A landscape with many peaks, sampled at points; each row gives a point and its height.
From any point a climber steps to the highest of the 2 points nearest to it. It stops when none of these is higher. Distance is the straight distance between rows; heights are no part of it.
Tino (h 748): 178  111  123  138  120  117  130  81  106  132  87  149  103  129  121  161  138  129  123  136  107  131  121  137  155  157  142  188  103  153  71  115  110  83  162
Ref (h 643): 122  133  113  96  136  157  105  79  123  77  139  142  129  165  92  106  132  160  78  97  126  95  137  135  126  151  170  159  131  111  102  123  105  129  134
Tos (h 187): 147  98  107  173  122  118  123  106  94  154  146  151  159  139  137  114  133  157  106  137  91  97  117  91  115  105  128  96  168  139  119  122  132  162  79
Zake (h 623): 129  138  148  117  128  145  144  169  142  149  160  105  123  136  142  140  129  118  110  118  121  126  150  150  119  125  141  101  126  125  125  142  141  155  138
sobe (h 657): 141  146  141  132  146  125  131  111  97  66  79  159  130  118  130  145  154  129  123  144  104  144  91  122  134  148  150  176  92  133  125  113  122  86  141
tikiz (h 665): 96  104  121  143  124  70  101  82  115  95  96  104  87  110  120  105  121  129  146  158  140  177  140  110  134  133  76  141  132  150  177  108  120  98  104
vibul (h 524): 107  151  151  119  143  110  148  162  166  92  121  110  126  95  148  152  113  127  102  90  130  166  149  144  90  136  122  113  112  113  211  163  147  157  147
Bife (h 569): 136  116  133  154  125  109  119  112  116  110  113  120  128  120  124  132  128  140  111  144  118  142  126  118  119  134  126  125  132  142  143  125  148  135  140
Kogi (h 523): 83  205  142  117  161  130  143  149  151  55  122  144  140  79  148  106  135  121  166  141  144  131  102  107  123  132  131  153  142  135  184  163  162  107  163
Tid (h 419): 164  145  134  144  107  175  172  178  102  200  161  139  156  113  153  157  99  99  171  164  108  108  88  157  124  107  145  95  129  94  127  147  158  128  123
vez (h 439): 147  156  150  133  117  180  173  184  106  170  173  145  180  102  165  143  111  107  145  147  121  96  88  160  117  93  162  95  134  93  147  154  157  142  133
det (h 579): 141  117  136  173  148  115  129  107  132  79  101  124  151  131  102  136  145  138  94  106  81  145  157  110  123  147  131  120  133  93  165  157  143  162  80
Kopi (h 604): 168  133  141  124  121  125  167  180  130  164  120  125  133  129  146  174  120  110  107  116  98  144  141  163  114  140  141  133  107  122  132  144  134  130  160
nudav (h 704): 131  141  102  142  148  97  92  78  85  53  64  134  113  135  136  133  165  137  117  162  133  148  79  90  133  152  126  196  121  142  143  95  106  69  137
zer (h 62): 99  159  146  140  129  127  141  188  161  119  171  110  158  94  160  136  102  115  129  106  119  139  130  121  83  105  111  55  126  111  204  159  162  159  127
Feka (h 667): 156  89  134  168  122  85  120  114  123  148  71  105  121  101  124  161  109  110  159  150  112  176  128  130  148  140  61  125  114  152  166  114  127  98  140
gumi (h 656): 106  111  110  109  128  110  105  111  109  152  133  144  108  138  111  102  108  147  173  161  174  121  134  116  145  94  102  153  138  160  94  81  104  86  165
duza (h 608): 131  130  120  113  128  134  113  92  120  93  135  128  112  142  103  121  133  140  89  117  137  115  127  127  124  145  149  158  118  134  106  123  107  117  152
zivig (h 585): 150  148  153  108  128  127  176  178  163  150  95  126  125  127  149  191  123  113  106  97  108  152  154  175  115  144  145  132  81  116  145  164  139  138  161
ruso (h 160): 126  95  110  127  120  116  106  108  134  136  112  103  83  140  110  120  134  125  111  122  152  144  165  120  134  151  95  138  134  143  115  110  97  114  139
kogem (h 503): 78  134  122  103  132  127  62  124  140  141  126  90  95  116  136  106  136  159  140  109  177  121  179  124  135  110  100  98  129  160  139  106  80  110  111
Ras (h 120): 114  149  145  116  111  173  159  187  148  180  185  102  153  133  144  119  114  104  180  138  132  109  111  164  135  84  136  85  112  120  132  141  154  164  121
Geru (h 612): 149  143  132  125  141  144  141  98  105  83  93  159  139  146  107  131  130  139  114  128  80  112  118  148  136  144  171  166  118  115  111  128  140  116  120
bofi (h 127): 128  110  109  120  141  138  104  83  131  94  134  124  143  157  103  100  161  149  59  92  100  103  148  116  120  144  149  123  133  92  94  140  107  160  92
Veb (h 615): 102  125  120  124  143  127  109  99  124  80  158  149  140  134  113  98  128  161  91  115  115  102  125  82  101  114  143  99  150  126  147  145  129  158  90
fol (h 146): 131  71  90  143  132  98  80  65  105  113  126  105  136  143  97  102  152  146  75  105  133  109  144  86  101  130  124  119  155  125  90  123  94  132  91
dol (h 713): 156  93  124  141  100  115  109  135  139  217  112  110  116  143  113  146  125  105  134  159  131  142  150  154  147  129  86  125  108  144  84  102  121  111  152
vaf (h 547): 158  87  148  114  110  140  121  164  137  171  166  84  123  139  111  115  136  96  95  80  116  117  152  158  134  136  146  76  122  118  103  155  123  146  131
Vomi (h 619): 188  110  151  125  112  119  173  154  115  157  101  143  132  117  152  176  113  107  138  126  89  151  120  147  121  146  139  142  105  122  126  140  133  101  170
ruveb (h 759): 131  139  126  100  125  168  115  111  124  106  172  138  123  155  129  109  141  139  114  116  128  84  117  118  121  119  167  137  159  126  95  122  126  150  131
kibi (h 535): 125  192  134  119  116  171  174  154  119  152  146  154  164  121  157  122  115  110  182  152  132  86  71  154  145  95  155  122  137  95  105  139  156  148  147
Sagob (h 733): 161  111  107  137  133  112  109  67  100  93  80  135  91  147  116  126  150  126  100  150  124  134  120  122  151  160  145  201  92  161  81  108  108  81  150
saziz (h 498): 126  138  110  149  153  146  113  90  123  45  114  159  149  160  118  94  135  159  90  110  80  116  128  105  131  149  149  126  127  100  139  148  132  169  59
buzo (h 726): 147  114  121  120  123  114  134  87  132  119  95  119  84  127  134  142  135  119  111  109  137  156  141  127  149  164  130  190  85  155  113  131  105  101  169
Viga (h 621): 153  98  112  195  147  74  110  79  86  73  74  135  150  126  110  153  162  124  106  169  117  153  101  99  127  154  98  160  153  141  157  99  98  72  99
nit (h 587): 136  123  130  141  136  121  128  86  118  111  108  138  121  131  113  125  130  151  94  127  106  127  129  132  128  142  153  150  130  136  117  120  130  126  133
Vamis (h 317): 108  182  140  97  132  165  167  175  136  125  180  124  154  129  165  116  113  114  161  130  152  91  98  132  127  87  165  103  131  106  143  148  156  165  142
pomu (h 567): 165  100  141  127  110  144  149  168  135  192  161  98  116  139  120  134  133  93  103  104  118  103  147  178  148  136  148  100  125  129  82  148  130  136  138
zemuz (h 336): 70  140  115  124  126  126  115  132  136  122  165  134  133  140  137  94  120  159  150  131  146  100  117  72  118  84  109  92  163  127  119  125  145  158  85
dese (h 584): 137  148  158  115  137  146  165  168  144  146  133  119  140  136  130  157  128  130  85  101  96  134  154  154  121  135  158  118  119  99  141  161  147  161  112
mafi (h 459): 157  108  133  156  112  122  149  174  122  193  164  90  139  135  134  141  119  98  116  134  94  130  151  150  131  126  122  72  112  133  137  138  147  152  109
lese (h 97): 129  152  141  129  116  158  158  192  151  168  191  96  144  122  153  130  110  98  161  125  127  126  129  159  111  102  130  65  100  130  155  155  160  155  125
Zuna (h 683): 115  115  122  122  116  108  104  112  129  163  115  126  110  136  119  112  106  134  157  161  153  160  128  134  145  119  99  139  124  145  103  91  114  111  149
vimek (h 410): 85  199  162  161  158  128  147  168  140  55  103  155  164  87  139  152  137  123  118  134  112  157  102  110  116  167  110  138  153  142  221  144  150  94  125
posi (h 447): 111  102  116  151  110  96  95  108  135  158  145  132  118  124  127  111  106  141  143  155  148  146  136  98  117  112  79  76  141  135  146  104  136  140  96
fosa (h 501): 114  99  125  99  121  133  111  173  164  140  131  69  86  125  126  141  119  98  126  97  169  143  182  151  133  141  107  97  105  134  144  142  118  115  126
noru (h 695): 112  141  119  75  127  140  136  134  162  129  113  135  98  131  145  143  111  126  175  116  182  154  145  143  144  133  126  179  90  142  110  109  96  101  182
zev (h 624): 101  133  116  94  135  124  119  110  125  142  133  162  115  142  111  100  112  143  189  157  170  96  112  130  146  102  128  147  139  154  71  82  102  89  181
fer (h 636): 149  151  131  114  151  136  140  107  109  80  93  163  129  138  116  149  140  129  118  127  97  132  110  136  143  142  177  192  96  127  105  115  122  98  155
zige (h 244): 136  120  120  165  152  141  112  103  62  99  134  183  177  128  119  91  137  155  133  145  90  90  41  97  126  121  140  144  170  128  122  106  144  111  56
guba (h 137): 120  105  96  125  136  113  85  72  122  83  129  131  148  159  86  91  145  155  67  100  123  93  144  93  101  142  140  126  144  115  105  129  96  142  83
dezad (h 670): 58  150  121  96  140  98  108  88  121  84  96  113  82  112  132  112  124  145  169  119  177  149  147  118  137  117  119  173  126  166  146  113  93  95  140
pag (h 456): 93  128  126  129  117  104  113  140  146  131  114  109  112  103  129  122  93  118  162  141  157  162  142  114  120  120  71  106  120  125  181  114  132  126  129
gizag (h 465): 111  146  157  138  155  110  130  129  135  57  75  133  132  84  136  151  140  114  103  128  118  176  120  125  124  158  119  147  100  141  205  139  120  101  141
buna (h 472): 72  135  114  109  127  101  115  137  161  130  116  91  92  103  130  140  105  118  154  117  177  158  178  120  114  121  74  120  113  150  198  119  106  122  123
kat (h 799): 154  95  131  158  131  98  134  107  136  152  89  97  124  120  97  169  156  117  78  108  109  153  177  150  115  155  138  159  122  102  102  144  108  130  140
zuvuk (h 460): 140  96  124  182  101  103  117  157  142  194  156  102  148  127  125  127  117  106  139  160  112  147  149  109  114  107  67  45  114  131  164  127  156  155  85
koza (h 514): 121  84  141  100  136  120  115  164  149  133  134  54  95  124  124  131  142  98  95  75  155  138  184  150  115  152  124  83  112  132  148  160  93  120  135
lil (h 290): 76  121  118  119  123  141  106  159  137  152  171  137  147  154  127  84  119  156  171  146  148  95  126  89  127  67  125  80  163  130  98  129  129  146  83
bured (h 529): 73  140  105  110  138  130  72  108  130  133  137  121  108  130  115  97  136  180  163  120  178  113  160  116  137  112  119  115  146  147  121  99  89  111  129
Guse (h 486): 82  118  120  124  129  113  99  126  150  139  119  87  87  117  123  123  121  141  141  116  169  151  185  111  125  123  87  105  135  146  165  109  92  122  115
nilas (h 630): 197  124  143  133  107  103  160  151  123  167  100  137  123  112  154  190  117  105  171  132  108  163  120  143  134  148  109  147  80  135  119  129  136  86  164
lida (h 36): 101  180  151  87  139  158  152  154  139  88  158  149  152  125  144  119  116  137  115  107  125  118  124  124  108  111  169  117  136  96  161  153  157  179  139
noduk (h 725): 169  144  134  109  117  122  145  115  134  131  99  146  97  109  151  160  130  124  163  133  146  144  111  140  163  149  138  187  81  138  90  115  132  99  178
Vimi (h 632): 104  108  106  147  129  115  100  84  118  102  132  135  115  140  116  99  110  166  138  144  148  128  118  97  126  120  125  127  151  148  119  111  133  132  95
boke (h 728): 146  108  124  126  114  107  127  153  152  186  111  101  103  134  123  150  121  96  135  141  152  163  158  148  141  139  81  139  86  148  123  120  119  113  160
rigu (h 488): 136  91  127  98  114  137  107  177  168  172  137  77  94  138  119  142  120  90  128  98  149  131  168  165  137  149  123  110  86  135  109  150  117  108  152
fuzi (h 741): 161  126  138  123  121  105  124  95  122  121  83  134  87  118  148  147  122  131  153  134  152  178  124  143  169  161  121  188  72  159  111  104  114  87  171
gazu (h 199): 165  136  143  94  131  185  154  154  110  172  141  145  132  146  118  140  147  117  93  112  110  85  122  185  149  134  188  142  141  94  79  138  117  151  125
tidup (h 499): 124  112  129  125  103  132  119  169  164  189  154  90  126  125  116  138  106  99  153  144  139  142  151  151  127  112  93  84  91  143  134  124  147  134  121
vafi (h 156): 126  74  102  143  110  88  100  81  128  145  108  71  79  124  105  126  144  105  107  124  148  157  187  110  130  149  81  132  132  144  126  117  77  112  122
gimi (h 655): 152  110  135  164  129  106  122  137  115  152  92  120  121  96  127  168  108  119  154  145  101  160  122  132  144  139  90  127  115  143  137  128  145  110  156
pup (h 639): 73  152  124  106  151  102  127  109  131  66  90  121  103  95  134  110  126  126  171  143  173  164  121  111  136  121  111  158  119  149  163  133  125  89  142
Kuv (h 766): 172  103  115  141  121  124  119  87  104  138  94  133  111  142  95  145  153  127  80  126  112  113  136  148  144  150  148  172  118  134  55  115  104  106  153
vuf (h 149): 153  143  118  115  138  179  164  113  66  127  148  179  147  126  139  121  131  135  156  146  110  73  68  145  145  101  171  164  157  104  97  120  159  140  122
big (h 536): 154  122  125  165  102  126  132  141  118  180  133  123  135  125  138  142  110  121  159  155  97  129  115  132  126  115  96  93  142  125  131  110  163  138  124
pud (h 674): 107  120  101  141  137  119  104  79  110  79  155  150  134  143  117  93  131  169  122  129  128  98  100  74  109  109  138  131  155  143  119  123  135  152  84
nuso (h 697): 140  149  143  111  105  131  145  137  143  152  111  155  121  125  151  154  111  116  184  144  138  133  100  153  153  118  131  157  103  130  86  112  139  114  179
non (h 777): 155  124  124  136  124  88  143  139  142  120  79  115  106  99  153  167  118  102  135  104  132  184  158  139  126  155  89  148  70  151  187  141  120  117  175
zem (h 696): 136  135  120  112  127  161  125  106  130  132  151  138  110  152  131  117  129  152  131  128  139  92  110  127  142  113  151  158  156  140  60  106  127  134  144
Dobag (h 709): 113  119  106  108  123  126  109  79  134  90  98  114  76  133  122  132  130  138  123  125  166  139  135  118  145  145  134  188  116  154  110  118  96  94  156
Ket (h 678): 117  103  121  151  122  81  109  107  123  134  84  123  107  98  123  123  105  120  154  156  143  178  127  122  142  140  60  131  115  153  165  111  120  98  135
Did (h 560): 145  137  133  154  153  132  149  124  135  79  117  115  136  129  111  157  157  129  88  93  73  141  176  124  117  167  137  125  122  82  174  176  146  170  98
larof (h 286): 101  158  144  179  136  128  138  133  101  88  142  185  190  101  133  102  147  138  122  131  98  118  62  83  111  137  123  109  185  134  186  136  159  114  58
tegeb (h 701): 117  112  146  132  141  115  129  139  162  121  149  105  137  129  128  130  137  134  78  99  136  143  176  116  93  137  130  92  123  122  174  151  125  164  111
Bizo (h 368): 75  193  155  161  154  145  155  160  122  69  132  165  182  91  134  137  141  126  136  134  104  143  85  113  130  148  129  143  172  135  206  147  161  111  104
muteg (h 650): 101  150  122  108  135  135  134  121  141  110  129  119  103  119  138  137  116  134  151  136  156  138  128  118  129  124  120  144  122  125  135  124  138  128  168
rak (h 243): 96  133  129  102  127  146  110  136  135  149  170  145  148  155  132  82  124  158  184  146  166  95  116  116  134  87  138  107  162  131  79  112  127  138  114
zir (h 661): 140  173  146  105  109  144  167  149  134  166  119  165  150  124  155  135  115  112  204  150  137  113  86  169  152  107  146  153  108  117  73  113  137  116  174
nadi (h 240): 129  175  160  74  143  174  166  176  155  121  150  135  128  145  145  147  131  105  113  103  125  110  132  173  129  125  192  137  122  100  128  155  132  155  154
nafi (h 46): 116  150  149  137  131  124  143  152  135  116  144  129  158  102  144  132  111  137  119  105  116  140  123  121  94  116  127  90  139  111  189  142  166  160  132
tibi (h 154): 158  61  104  161  118  79  94  74  118  151  114  81  88  124  97  141  158  107  71  115  140  154  172  128  124  148  96  136  128  134  98  114  85  122  141
pon (h 491): 107  142  153  127  152  101  126  120  143  63  108  117  131  90  132  135  118  126  97  119  126  168  147  123  101  141  125  125  109  133  214  154  135  135  136
Nug (h 734): 197  108  123  140  98  121  147  123  117  181  102  143  101  135  131  172  140  116  128  138  102  132  128  136  151  156  135  170  101  141  66  118  113  91  170
Pufa (h 700): 153  94  119  152  109  98  111  104  127  177  109  119  107  128  129  126  110  127  134  162  126  151  142  134  148  130  87  133  127  140  102  102  123  124  144
taba (h 594): 159  125  137  112  109  162  148  169  131  196  163  126  111  141  142  140  132  93  133  118  120  97  117  186  159  126  172  115  124  125  81  130  128  136  140
lefug (h 611): 157  95  113  184  156  78  93  83  105  71  64  128  161  145  94  138  167  138  101  155  101  160  127  112  127  152  121  149  150  128  159  103  106  96  70
zapig (h 198): 149  88  109  182  130  128  119  90  91  145  135  167  179  153  109  103  132  159  95  123  74  88  114  104  107  102  141  112  161  118  104  130  135  158  59
Kabo (h 691): 91  119  111  104  122  108  103  75  122  116  87  115  74  120  112  115  122  143  154  131  174  145  155  122  141  137  112  172  131  164  115  105  72  89  136
Bapad (h 527): 109  135  130  108  117  134  127  185  173  163  157  100  125  137  130  139  105  104  162  136  158  130  149  152  137  107  117  106  106  130  124  128  143  125  139
Tenuk (h 570): 111  152  134  86  127  150  135  171  169  132  152  112  111  140  136  123  120  111  162  124  156  116  144  140  139  114  145  119  125  127  112  123  131  127  160
Zad (h 682): 127  155  120  143  154  103  106  102  101  47  73  149  140  122  118  135  150  137  100  148  107  153  84  112  129  159  127  168  121  130  166  108  110  88  126
popa (h 262): 116  136  127  177  143  137  133  128  71  104  133  187  191  114  126  107  131  140  132  143  98  113  48  89  119  135  118  135  193  127  145  122  145  98  41
vuvo (h 526): 138  79  136  102  126  129  101  159  147  143  163  70  97  126  122  113  145  116  106  67  138  124  176  138  119  137  133  79  122  123  117  152  111  133  135
lin (h 651): 100  121  110  152  137  83  90  66  103  83  86  122  107  120  127  104  142  135  137  172  156  169  100  99  135  138  92  149  136  153  161  102  125  85  97
bagib (h 747): 164  87  99  141  128  129  103  71  101  138  121  112  117  151  97  117  155  136  76  120  125  101  128  129  130  146  130  159  138  132  57  100  109  122  143
kopum (h 785): 160  103  138  127  129  121  121  115  119  151  102  115  107  136  106  152  154  123  71  111  115  136  160  145  130  150  140  153  119  123  90  127  110  122  153
zukup (h 690): 93  155  125  97  124  111  136  134  157  124  119  138  120  103  136  134  82  122  184  136  165  154  134  136  129  120  98  139  100  139  148  122  136  111  174
Biv (h 384): 73  166  119  128  129  125  131  138  139  111  161  138  143  113  143  94  107  156  167  125  148  123  113  67  106  89  110  76  157  119  164  140  155  159  101
zan (h 33): 105  160  154  112  137  142  148  137  147  92  143  129  147  116  134  132  111  140  120  105  106  141  130  130  110  127  148  118  128  105  171  142  149  167  132
pivom (h 200): 99  138  139  84  123  169  129  160  141  149  173  123  127  152  137  88  123  132  188  129  157  74  137  148  141  93  156  100  154  129  86  132  124  134  120
Mal (h 135): 171  116  121  145  127  183  150  116  46  139  134  189  160  119  130  121  116  143  155  154  104  82  58  143  135  117  167  170  170  103  105  125  158  116  108
nepo (h 616): 109  133  134  101  135  153  126  130  150  115  152  110  95  142  128  123  128  130  127  116  161  119  145  115  126  134  142  132  137  131  118  127  132  128  149
Pev (h 811): 163  96  141  157  127  96  131  115  146  134  84  110  123  111  110  176  157  112  95  114  108  180  184  151  119  158  124  158  102  108  145  160  110  128  133
Pil (h 660): 136  120  122  117  119  148  127  123  137  160  133  136  105  148  133  127  127  130  144  141  145  117  118  150  154  124  129  149  142  128  64  101  128  129  145
sakos (h 321): 98  176  152  160  141  138  148  156  116  76  156  183  195  104  126  113  133  136  139  141  110  124  70  97  125  143  128  121  191  138  204  148  167  125  82
Lodo (h 790): 162  110  125  128  126  150  131  118  116  152  144  120  132  152  107  121  157  132  74  105  107  90  137  143  129  136  157  132  155  116  75  115  119  140  120
guteb (h 445): 138  84  121  182  112  90  100  129  134  178  136  118  136  133  119  113  113  136  147  153  119  154  143  89  121  106  58  66  141  137  167  116  140  154  94
dem (h 739): 121  84  138  143  125  101  117  137  163  138  156  103  143  118  123  115  145  119  65  91  116  142  183  108  104  127  112  64  139  122  145  156  120  171  81
gir (h 635): 134  118  122  172  140  94  109  93  99  85  68  129  125  108  131  135  158  118  128  164  133  156  90  102  132  148  94  147  138  156  156  105  112  94  124
Nud (h 829): 170  84  135  136  121  129  124  131  104  177  153  112  136  150  107  111  164  118  70  96  107  104  150  144  133  127  144  94  145  122  71  134  123  149  106
radab (h 628): 150  142  127  112  114  165  141  154  144  170  148  128  109  149  138  141  131  104  145  137  133  99  110  150  156  117  157  146  126  130  73  116  130  137  156
zez (h 184): 164  134  140  104  127  185  163  145  98  166  149  168  147  156  124  141  124  135  102  140  110  90  110  160  138  125  198  137  139  90  88  123  139  151  113
tobef (h 159): 102  140  147  95  114  172  143  175  167  161  183  117  145  146  137  101  116  113  203  132  155  89  130  161  139  89  148  91  127  119  108  140  140  145  126
vutid (h 271): 135  173  153  97  133  166  171  177  138  139  166  136  140  127  159  142  122  106  130  126  122  99  107  156  123  103  177  120  125  109  133  140  143  166  147
kom (h 549): 95  145  124  105  155  146  111  98  141  52  137  145  142  146  111  100  116  163  82  108  105  112  132  99  115  133  150  116  125  106  148  148  128  178  66
gad (h 743): 115  120  116  110  110  102  122  144  154  161  103  107  109  122  139  155  97  101  151  136  164  168  156  143  128  126  77  138  74  141  169  113  122  113  153
mome (h 589): 76  183  124  119  157  116  133  126  141  45  107  133  113  70  149  116  135  113  158  138  164  146  107  94  122  135  115  155  123  141  194  150  145  93  148
ruve (h 564): 77  140  117  96  144  141  104  100  131  109  122  131  111  140  117  114  138  165  164  142  178  102  140  116  135  105  141  148  152  136  89  110  99  99  142
Vekod (h 600): 97  126  109  114  134  131  111  89  117  91  128  136  112  142  112  99  118  164  158  147  157  109  111  104  137  117  134  147  147  139  101  110  126  121  127
Volo (h 598): 144  96  127  172  148  94  115  96  114  86  88  126  147  127  104  134  158  139  96  138  95  146  147  125  120  145  128  130  141  120  159  132  119  124  93
Rul (h 638): 106  145  122  86  135  124  151  118  138  128  121  172  121  133  132  116  112  122  191  148  173  110  100  135  148  108  142  167  122  149  84  101  98  83  199
namat (h 78): 126  141  145  141  116  128  154  191  149  150  176  98  154  115  156  123  115  109  119  109  117  144  134  134  97  111  120  53  111  128  179  149  156  174  109
ligak (h 794): 152  103  128  144  130  85  141  125  140  130  99  105  106  119  135  169  128  109  98  115  124  175  171  147  129  157  102  151  93  148  162  146  103  131  161
lila (h 719): 151  122  109  149  139  101  101  70  94  90  63  131  98  143  142  131  156  141  120  170  131  142  97  108  152  148  131  191  110  160  111  98  107  76  132
Nub (h 659): 120  129  141  110  136  127  138  174  160  134  163  101  114  140  141  134  120  112  100  106  146  145  168  131  102  132  119  95  119  127  157  143  132  147  134
bof (h 63): 93  161  148  83  136  173  139  149  145  104  175  143  150  149  137  113  133  153  91  95  120  104  139  124  116  114  170  125  143  102  143  152  144  181  102
Dulo (h 167): 165  141  125  119  129  187  160  124  85  168  165  170  133  146  142  135  132  129  136  140  120  65  96  152  146  104  185  149  151  105  76  117  138  145  131
guruf (h 151): 148  61  88  161  125  87  93  57  109  131  127  90  116  139  97  112  151  126  78  126  142  134  162  101  126  141  101  122  142  127  90  110  92  132  115
Muz (h 367): 95  198  129  93  133  156  173  156  144  110  160  134  138  116  155  111  120  126  174  123  156  90  96  122  118  101  139  127  138  110  145  143  162  144  153
Lunad (h 692): 118  142  115  77  136  170  101  109  122  81  167  137  121  158  109  104  149  153  102  100  132  79  130  130  114  136  183  154  151  112  90  131  106  123  127
Bere (h 553): 160  112  129  170  130  111  146  134  108  143  126  129  132  124  131  141  122  135  127  139  95  134  128  118  122  131  119  105  142  129  140  124  144  133  127
Vula (h 511): 134  124  127  162  101  122  120  140  114  179  149  148  157  124  136  100  114  142  174  164  117  125  94  118  124  104  96  88  155  122  108  113  161  152  99
Gaso (h 476): 104  109  117  150  106  111  99  133  131  168  155  146  155  132  124  90  104  142  165  158  136  127  119  97  127  80  92  74  157  137  133  112  148  155  85
bise (h 441): 169  123  140  146  100  148  166  177  114  202  160  108  148  132  152  159  108  92  142  155  93  120  116  161  121  113  136  83  119  114  140  147  147  136  124
Nusa (h 166): 120  95  116  139  119  116  99  113  132  138  146  97  109  134  119  112  138  142  102  116  143  122  150  99  123  135  105  106  143  132  109  121  113  136  111
tis (h 430): 80  136  119  137  117  105  118  133  144  108  146  122  121  109  133  115  99  143  164  128  145  147  133  89  106  109  87  85  132  117  181  143  154  144  110
nin (h 482): 140  178  136  133  117  180  157  167  101  142  160  148  173  107  151  127  109  122  159  138  118  83  80  132  129  101  162  115  147  94  144  141  164  141  144
Gosem (h 176): 122  96  111  154  115  111  116  105  122  142  156  129  132  147  125  103  139  148  91  126  117  111  124  84  109  115  116  101  154  149  109  124  129  159  102
Gureb (h 229): 136  124  115  163  167  133  101  83  60  81  120  175  162  152  128  83  129  167  110  134  83  94  74  100  117  123  150  142  153  122  112  111  131  130  55
Kenu (h 796): 159  95  145  157  123  115  131  135  131  169  142  107  141  140  114  126  149  127  75  105  104  119  169  136  120  138  130  95  146  109  106  137  124  160  109
veke (h 123): 162  123  133  154  117  163  150  132  62  122  126  187  172  105  122  126  110  125  157  159  91  96  52  123  130  129  145  153  184  124  115  129  159  106  109
Rek (h 478): 140  113  131  152  101  125  129  178  147  189  159  94  145  129  134  134  115  102  152  146  107  143  135  137  114  113  90  64  102  131  155  129  163  158  110
tika (h 550): 137  143  141  124  135  144  159  140  152  102  127  117  138  141  118  136  147  147  78  97  89  128  162  123  116  157  151  124  116  87  159  158  148  177  99
Tirig (h 644): 161  135  138  147  109  115  134  149  118  145  89  142  121  97  141  156  105  113  177  150  114  158  100  138  150  134  93  150  108  137  118  122  140  94  158
nogu (h 111): 124  118  130  100  128  169  100  120  133  117  138  128  133  160  107  98  166  145  63  77  106  90  135  121  115  128  164  100  143  91  94  153  109  166  71
Vug (h 443): 90  176  136  147  154  119  129  126  143  47  89  139  148  88  131  147  149  121  99  133  123  176  101  113  111  166  109  140  131  129  219  131  120  92  124
Nav (h 760): 139  139  121  115  105  105  137  156  152  143  91  112  109  102  157  169  101  108  163  122  145  186  144  142  140  141  75  134  63  147  168  139  129  118  170
Nen (h 435): 87  206  137  90  146  150  173  158  152  84  138  153  134  95  148  107  112  116  184  132  145  103  95  119  130  124  140  142  129  122  164  162  173  118  183
zolu (h 673): 118  129  124  80  125  126  131  122  154  155  116  155  115  140  135  133  114  123  187  132  184  138  133  149  153  115  125  168  100  140  87  88  86  91  196
mibib (h 91): 112  145  131  86  135  185  131  120  144  97  157  142  141  156  122  108  148  150  67  94  113  94  129  123  131  133  162  122  143  87  104  151  128  168  87
Zuve (h 215): 139  141  149  83  136  174  140  158  145  150  144  134  111  142  127  140  144  116  94  96  124  100  131  178  136  140  186  145  127  110  92  144  121  141  144
Fik (h 722): 94  134  119  91  115  110  130  143  154  142  104  120  108  124  134  144  109  127  170  130  173  157  152  141  134  116  100  146  95  158  141  106  101  96  161
zize (h 768): 145  79  121  156  125  92  119  123  139  153  143  111  148  138  110  118  149  130  70  114  115  143  169  108  114  124  118  85  150  123  131  144  123  167  96
zuv (h 213): 123  115  101  156  154  127  103  77  94  107  134  166  172  155  110  83  118  171  98  121  76  94  100  93  109  117  144  121  153  115  120  137  119  160  52
zifu (h 602): 110  173  137  90  118  156  178  156  144  168  140  153  160  125  161  118  110  99  194  160  139  86  81  167  153  100  143  130  121  111  87  124  140  132  168
Vazo (h 721): 192  95  125  147  93  106  133  124  121  213  100  136  106  145  124  160  124  115  145  158  112  136  132  148  167  133  113  145  114  135  53  105  114  103  158
Piv (h 557): 127  157  138  100  135  124  159  182  172  107  113  108  138  116  146  177  121  107  100  95  131  164  157  166  93  140  132  125  86  127  176  164  138  151  162
dor (h 750): 163  104  122  104  129  152  101  100  97  132  140  123  100  158  105  112  155  139  79  109  123  84  109  148  124  130  157  141  146  111  53  106  111  124  141

Where does a climber stop that starts at each point below?
tika | Nud
Zuve | fuzi
lese | pud
vez | fuzi
rigu | ruveb
vafi | Ket
tis | pud
Tenuk | Pev
Rul | Pev
bof | Ket

Write out the way that a climber takes from each point below.
Vug | gizag > pon > vibul > Piv > zivig > Kopi > Vomi > nilas > Tirig > gimi > Feka > Ket
zan | nafi > zer > namat > lese > Ras > tobef > pivom > rak > lil > zemuz > Biv > tis > pag > buna > Guse > kogem > bured > ruve > Vekod > Vimi > pud
tidup | Bapad > Tenuk > nepo > muteg > zukup > Fik > gad > Nav > non > ligak > Pev
fosa | koza > vuvo > vaf > pomu > taba > radab > Pil > zem > ruveb
lida | bof > mibib > nogu > bofi > guba > fol > guruf > tibi > vafi > ruso > Nusa > Gosem > Tos > zapig > zuv > Gureb > zige > popa > larof > sakos > Bizo > vimek > Vug > gizag > pon > vibul > Piv > zivig > Kopi > Vomi > nilas > Tirig > gimi > Feka > Ket
